Each row is a point on a landscape with many valleys, with its height.
A ball rolls from a point to the lowest of its 2 nearest points, and stops where none of them is lower. Distance is the straight distance between rows; heights are no part of it.
(1004) h=22.3: [-8 5 2 -14 6 -1 -10 4 -2 -10 11 -16 -9 7 -20 -9 14 7 -10 20]
(16) h=66.4: [4 -12 -3 -19 -16 14 -5 0 -7 9 7 5 1 14 2 26 11 7 1 -14]
(466) h=32.8: [7 13 -21 -14 -12 -5 13 10 -14 -26 -2 8 13 17 -18 9 -12 -11 -14 -4]
(604) h=75.6: [-24 12 23 27 6 -5 22 -15 5 39 -12 5 6 -40 31 -20 -21 -8 18 -3]
(826) h=9.3: [-7 -7 -22 -14 -8 -13 -7 7 -6 -4 5 -7 -8 5 -24 11 5 1 -8 17]
(312) h=21.7: [-4 -14 1 -13 10 -6 -16 23 -17 0 -4 -3 -6 -1 -21 11 20 -11 -5 25]
(447) h=57.1: [2 11 -18 2 22 -2 0 19 -10 -18 15 -5 14 1 -12 -3 16 -8 11 12]
(338) h=40.3: [4 14 -29 -23 -10 -11 11 9 -13 -25 5 4 8 1 -32 11 -13 -6 5 13]
(433) h=69.0: [4 -15 -11 -2 -19 4 -4 10 7 -7 7 19 0 2 12 18 6 -1 11 -18]
(587) h=30.2: [-10 -8 -12 -8 -8 22 16 -21 13 32 -5 0 0 -19 14 -9 -17 4 -4 -15]
(629) h=55.9: [-3 14 44 6 14 -7 14 -3 15 14 9 3 -10 12 36 -11 17 8 -10 14]
(217) h=60.1: [-10 -8 0 -4 6 20 -19 -14 -2 17 -4 -11 -8 3 -9 13 11 -7 12 -1]
(47) h=52.8: [-6 -18 18 20 -8 -18 2 -6 14 26 -24 -4 0 -6 11 -17 -5 -7 -8 6]
(38) h=63.0: [1 17 41 21 8 -11 -17 -12 11 -3 9 11 -22 1 25 -1 5 3 -11 8]
(1096) h=70.2: [7 -4 -7 -32 4 7 -26 -10 -12 6 13 2 -9 17 -15 15 21 0 -1 9]
(824) h=46.5: [-6 10 24 1 34 -1 -6 4 14 4 7 2 1 5 14 2 8 -9 12 6]
(356) h=19.0: [14 2 -3 19 6 10 1 15 -9 -33 2 -1 -1 12 -27 -13 9 -1 4 3]
(756) h=48.1: [-8 -7 11 -15 13 -2 -5 -12 15 17 0 -14 -24 -11 10 13 8 -6 -4 -5]
(932) h=52.2: [-7 11 3 15 7 0 -15 17 -12 -21 21 -3 19 2 -13 -17 15 -8 -6 17]
(464) h=38.2: [-3 -7 -31 2 -29 -10 2 -5 -8 -1 -17 -3 4 -7 -13 -3 -12 0 -4 5]
(972) h=68.0: [5 3 -32 -8 7 5 -18 -2 6 -5 4 11 18 -2 -10 10 -1 -11 22 -3]
(648) h=11.5: [23 9 -24 -27 5 2 0 12 -36 -29 4 9 -10 2 -42 20 8 -10 18 9]
(301) h=46.6: [8 2 10 -3 -17 1 0 -7 -1 -1 -2 11 -1 11 26 0 -8 -5 -33 -14]
(959) h=63.5: [-6 -15 9 -6 2 13 -24 -6 -6 13 1 13 -2 13 0 22 22 -3 8 -14]
(937) h=69.5: [-31 12 40 25 9 -18 2 -9 9 19 0 5 -10 -28 29 3 -6 0 7 -2]
(88) h=50.4: [13 -2 2 2 -17 18 -11 13 8 -13 5 1 -2 11 -17 0 -2 0 16 13]
(379) h=65.7: [-16 26 55 33 2 -15 7 -21 6 21 -7 17 -14 -15 39 -6 1 1 11 10]
(577) h=31.4: [-3 2 17 -9 11 0 -29 4 -8 -6 21 -3 -18 5 -10 -2 23 -3 -15 16]
(352) h=22.1: [13 -5 -23 -21 -11 3 14 3 -2 -9 -14 16 11 12 0 16 -16 -11 1 -10]
(606) h=61.5: [2 2 -21 10 13 -14 -6 1 -3 -1 3 -14 24 -11 -9 -9 4 -4 23 12]
(220) h=43.3: [26 -4 18 -3 21 5 2 7 3 -11 -3 -3 -7 15 15 5 7 -13 -5 -11]
(348) h=43.5: [-3 -19 -21 -4 8 7 -7 -13 11 24 -17 0 0 -21 -4 8 -9 -14 18 -2]
(252) h=28.1: [2 1 9 -4 -4 7 3 13 0 -11 2 -9 3 30 -27 -9 -16 8 -15 6]
(696) h=7.7: [15 2 8 -24 -10 12 -25 8 -10 -24 21 6 -25 16 -20 14 17 -3 -3 -1]
(634) h=50.9: [-3 2 -48 -21 -1 -10 6 -5 -17 0 -17 0 13 -4 -30 14 -14 5 5 2]
(265) h=24.2: [14 7 -14 -7 -5 -1 10 25 -30 -43 5 5 -2 6 -44 3 3 -4 17 15]
(126) h=36.6: [-12 -18 -2 1 -11 5 15 -7 5 26 -5 2 -13 -18 26 8 0 6 1 -14]
(324) h=56.4: [-10 2 -38 -24 -11 -1 8 -7 -23 -3 -8 2 -4 -4 -39 20 -28 10 1 -22]
(508) h=56.7: [-13 -9 19 10 3 8 -15 1 10 24 0 -2 2 0 0 4 15 -3 17 8]
(597) h=52.0: [-6 13 45 10 -1 3 2 -15 10 23 9 13 -5 5 44 -4 4 17 -7 0]
(853) h=37.9: [0 -4 -21 3 0 1 -9 -23 10 15 -13 -8 -1 -10 0 -11 -1 -21 2 4]
(233) h=42.2: [-7 -10 -2 -1 0 3 11 -15 -2 16 2 -14 -24 -6 17 10 18 15 -2 -15]
(718) h=2.3: [11 11 -14 -27 -2 -4 12 -5 -47 -18 8 14 -1 17 -46 19 13 3 11 7]
(840) h=41.7: [-2 -2 11 -2 -4 5 -16 -21 7 17 -2 16 -5 -5 16 3 -3 -24 -2 -14]
(580) h=45.3: [-15 5 -10 14 12 -1 6 -8 11 17 -3 -3 4 -24 11 -1 -18 0 -18 -19]
(595) h=5.5: [10 0 0 16 19 5 6 13 4 -27 -3 -15 -3 6 -23 -9 -14 12 4 -3]
(383) h=73.0: [-2 -2 -22 -34 -5 9 -15 3 -11 4 13 8 6 5 -14 23 21 5 22 5]
(713) h=21.4: [-8 0 -12 -9 -4 -19 -6 9 11 5 -4 -7 2 -6 -2 1 7 -13 -5 17]
(104) h=33.5: [-4 2 -3 -9 9 11 -12 -17 2 -2 -7 11 4 10 5 6 -1 -12 -6 -21]
(176) h=21.1: [4 6 -2 -8 5 10 -20 4 -15 -32 14 2 -16 3 -27 5 15 0 3 -10]
(926) h=53.8: [22 3 -10 -15 2 1 4 13 -16 -18 7 7 -4 16 10 8 33 -11 -1 11]
(1091) h=50.5: [-14 -14 -2 22 6 -3 13 -3 9 12 -22 -9 1 -38 17 -7 -28 -1 0 -23]
(911) h=45.7: [7 5 12 -13 2 23 -18 9 5 -6 17 10 5 17 -5 -1 14 0 7 5]
(997) h=52.5: [-11 4 14 -2 31 8 -3 -8 11 18 8 -18 -9 8 7 3 6 3 11 -13]
(443) h=44.6: [-2 -12 -38 -13 -26 -12 19 0 -14 3 -14 -5 25 -15 -16 9 -16 9 10 6]
(239) h=22.4: [5 -8 -13 7 7 7 0 -6 -3 -10 -11 0 7 8 -7 2 -9 -1 -9 -12]
(387) h=55.3: [0 -2 16 16 -5 -3 20 -1 26 18 -21 -2 11 -35 17 -18 -34 4 7 -6]
(82) h=30.6: [18 9 4 5 1 6 7 29 5 -25 17 3 -6 7 4 -8 -4 17 -1 0]
(527) h=53.2: [-11 -13 7 16 0 -4 -8 13 3 9 -6 -13 12 3 -11 6 5 9 13 11]
(114) h=48.6: [-6 -4 8 11 8 5 12 -11 18 22 -15 -1 -1 -19 18 -8 -2 -17 25 -8]
(641) h=59.1: [-7 -2 -6 2 -16 -11 9 8 0 3 -3 3 0 -5 -3 -2 -30 15 -20 -4]
(204) h=30.5: [-7 -4 -24 9 -8 -19 -4 -1 7 9 -19 -8 17 -14 1 -4 -13 -18 -5 12]
(984) h=50.8: [16 6 24 -19 12 24 -35 0 -7 -10 13 3 -1 27 -12 2 13 -4 -10 -5]
(132) h=75.0: [-5 -5 -24 -19 15 6 -4 -10 -3 10 7 2 4 -6 4 22 22 7 11 0]
(1016) h=49.0: [-4 -15 16 21 4 -14 8 2 -4 15 -16 -4 1 9 7 -4 4 -2 2 15]
(783) h=64.9: [8 -8 -23 2 3 2 3 3 11 3 -10 2 19 -1 -4 -1 3 -7 23 10]
(52) h=47.3: [-4 3 6 20 -10 -5 -5 13 -1 -12 21 8 11 14 7 -12 15 1 -14 16]
(918) h=58.6: [-2 -15 3 16 -15 -6 16 2 17 28 -27 -9 32 -42 23 -23 -30 10 -5 -6]
(855) h=36.9: [11 6 12 7 7 -2 6 8 16 -11 2 3 -10 9 17 -7 -1 7 -5 -4]
(1081) h=72.6: [-21 -4 39 14 11 -11 7 -9 15 30 -15 1 3 -33 16 -4 -16 -5 9 0]
(702) h=55.0: [-9 8 30 19 17 1 13 -20 13 22 -11 1 -1 -7 39 -8 17 -15 20 -6]
(1020) h=10.7: [7 -11 -29 -17 -10 10 27 -10 2 11 -18 10 10 -5 1 9 -15 0 1 -17]
(938) h=32.9: [12 14 -18 -2 -18 -6 22 15 -24 -28 11 6 15 5 -32 1 -8 5 14 16]
(141) h=59.4: [14 -2 -10 -24 -15 7 28 -12 -3 -10 -1 -4 -13 6 -5 4 -16 14 -15 -10]
(499) h=20.0: [17 8 21 -15 -12 0 -18 9 -11 -20 12 5 -29 9 -13 3 4 5 -24 1]
(695) h=28.2: [21 -9 11 12 -4 8 -11 17 -11 -31 10 -2 -17 4 -16 -1 20 1 2 -2]
(797) h=51.3: [12 2 7 -20 -2 2 -13 -7 -8 -6 3 -1 -8 19 14 14 3 8 -32 -21]
(732) h=22.5: [2 23 -11 2 -8 15 8 11 -3 -26 19 2 1 4 -8 -7 -5 14 0 -8]
(1108) h=18.7: [0 -4 2 -1 -3 2 17 17 11 -5 -6 -13 -5 6 -26 -9 -14 14 4 1]
(279) h=55.5: [3 -6 -3 -18 1 5 9 -6 -6 -5 -6 -3 -12 13 0 21 -9 18 -25 -18]
(93) h=39.8: [-4 5 -3 30 9 -13 2 -7 6 10 -7 -10 16 -12 10 -20 -17 -4 -11 -9]
(212) h=60.6: [1 -9 -17 12 -9 -20 0 9 -3 -7 -5 -28 13 -25 -16 -7 -8 1 19 10]
(979) h=58.5: [-8 -9 0 27 -15 -18 3 13 -3 -6 -1 -2 2 0 2 -6 -5 22 -13 -5]
(1090) h=46.0: [-4 -6 -10 24 2 -3 14 -18 3 14 -12 -21 26 -6 5 -30 -14 -2 13 1]
(169) h=42.3: [-2 -3 2 6 -19 -2 0 4 -8 -4 0 14 6 22 9 -9 -6 4 -28 5]
(1085) h=49.1: [14 -3 8 -9 21 -2 11 14 1 -15 7 -5 -8 9 13 2 29 -7 0 14]
(256) h=63.2: [12 9 -15 -20 -6 8 5 -8 -9 -19 -1 -7 -21 12 -24 -3 -11 2 -5 3]
(274) h=43.2: [-4 -6 10 9 2 0 10 -2 20 8 1 3 7 -4 20 -11 -5 1 11 1]
(800) h=57.2: [-16 -20 -11 16 -8 -22 5 8 5 10 -13 -15 13 -18 -12 0 -10 17 11 7]
(465) h=54.6: [3 -9 3 13 -28 -3 -4 11 7 -10 -3 6 -14 1 -9 -6 -2 7 0 -4]
(794) h=61.0: [-10 19 42 26 9 -8 5 -3 10 10 -3 8 4 -1 30 -13 10 0 21 16]
(174) h=59.3: [-3 12 23 15 1 -6 -10 -5 -5 2 19 10 -15 6 24 -4 11 18 -26 -3]
(160) h=56.0: [-6 4 21 -1 -1 2 8 -12 8 11 12 1 -17 0 35 1 2 23 -25 -8]
(1119) h=47.4: [-3 4 34 2 2 -3 -1 -15 20 22 1 8 -8 4 32 6 3 -11 -8 -14]
(159) h=8.6: [1 12 -16 5 -1 1 5 -4 1 -9 10 -1 16 1 2 -12 -12 -2 -6 0]
(342) h=39.4: [3 8 29 -3 9 11 -18 -8 6 6 12 -1 -15 14 9 -2 15 -6 1 5]
(473) h=66.8: [18 -2 -20 -32 2 8 -5 -16 -13 -8 -1 -3 -12 6 -15 6 12 4 -5 -4]
(650) h=22.6: [-12 2 -35 -12 -7 13 13 -14 11 22 -1 5 18 -12 3 -10 -17 2 4 -9]
(181) h=21.2: [3 15 -14 16 21 -2 -6 4 4 -14 3 -8 7 2 5 -19 -8 -20 -1 2]
(280) h=35.8: [2 8 5 -6 -14 10 -2 14 -12 -27 8 7 7 27 -13 -11 0 4 -25 9]
(207) h=31.6: [4 1 5 24 13 -8 -11 12 7 -6 -9 -2 25 -10 13 -11 -14 -17 9 0]
(765) h=72.2: [-6 2 -13 0 13 0 -9 4 -1 -5 18 1 -3 -2 16 12 21 0 13 -8]
(439) h=56.1: [-9 -8 10 7 -18 -12 12 2 5 16 -10 -9 5 -7 4 -19 -13 6 -26 9]

Call two points neighbours if one is among the 2 nearest of the other. Go from one point of each pair to the other, from neighbour to neighbour, staying as low as possible. Name the highest point that can't be avoided.
(911) and (1016) => (641)
(342) and (718) => (997)
(595) and (826) => (577)
(1020) and (718) => (338)
(696) and (595) => (695)

Where does a ball stop that starts at each point below?
(383) => (595)
(1081) => (159)
(926) => (159)
(447) => (595)
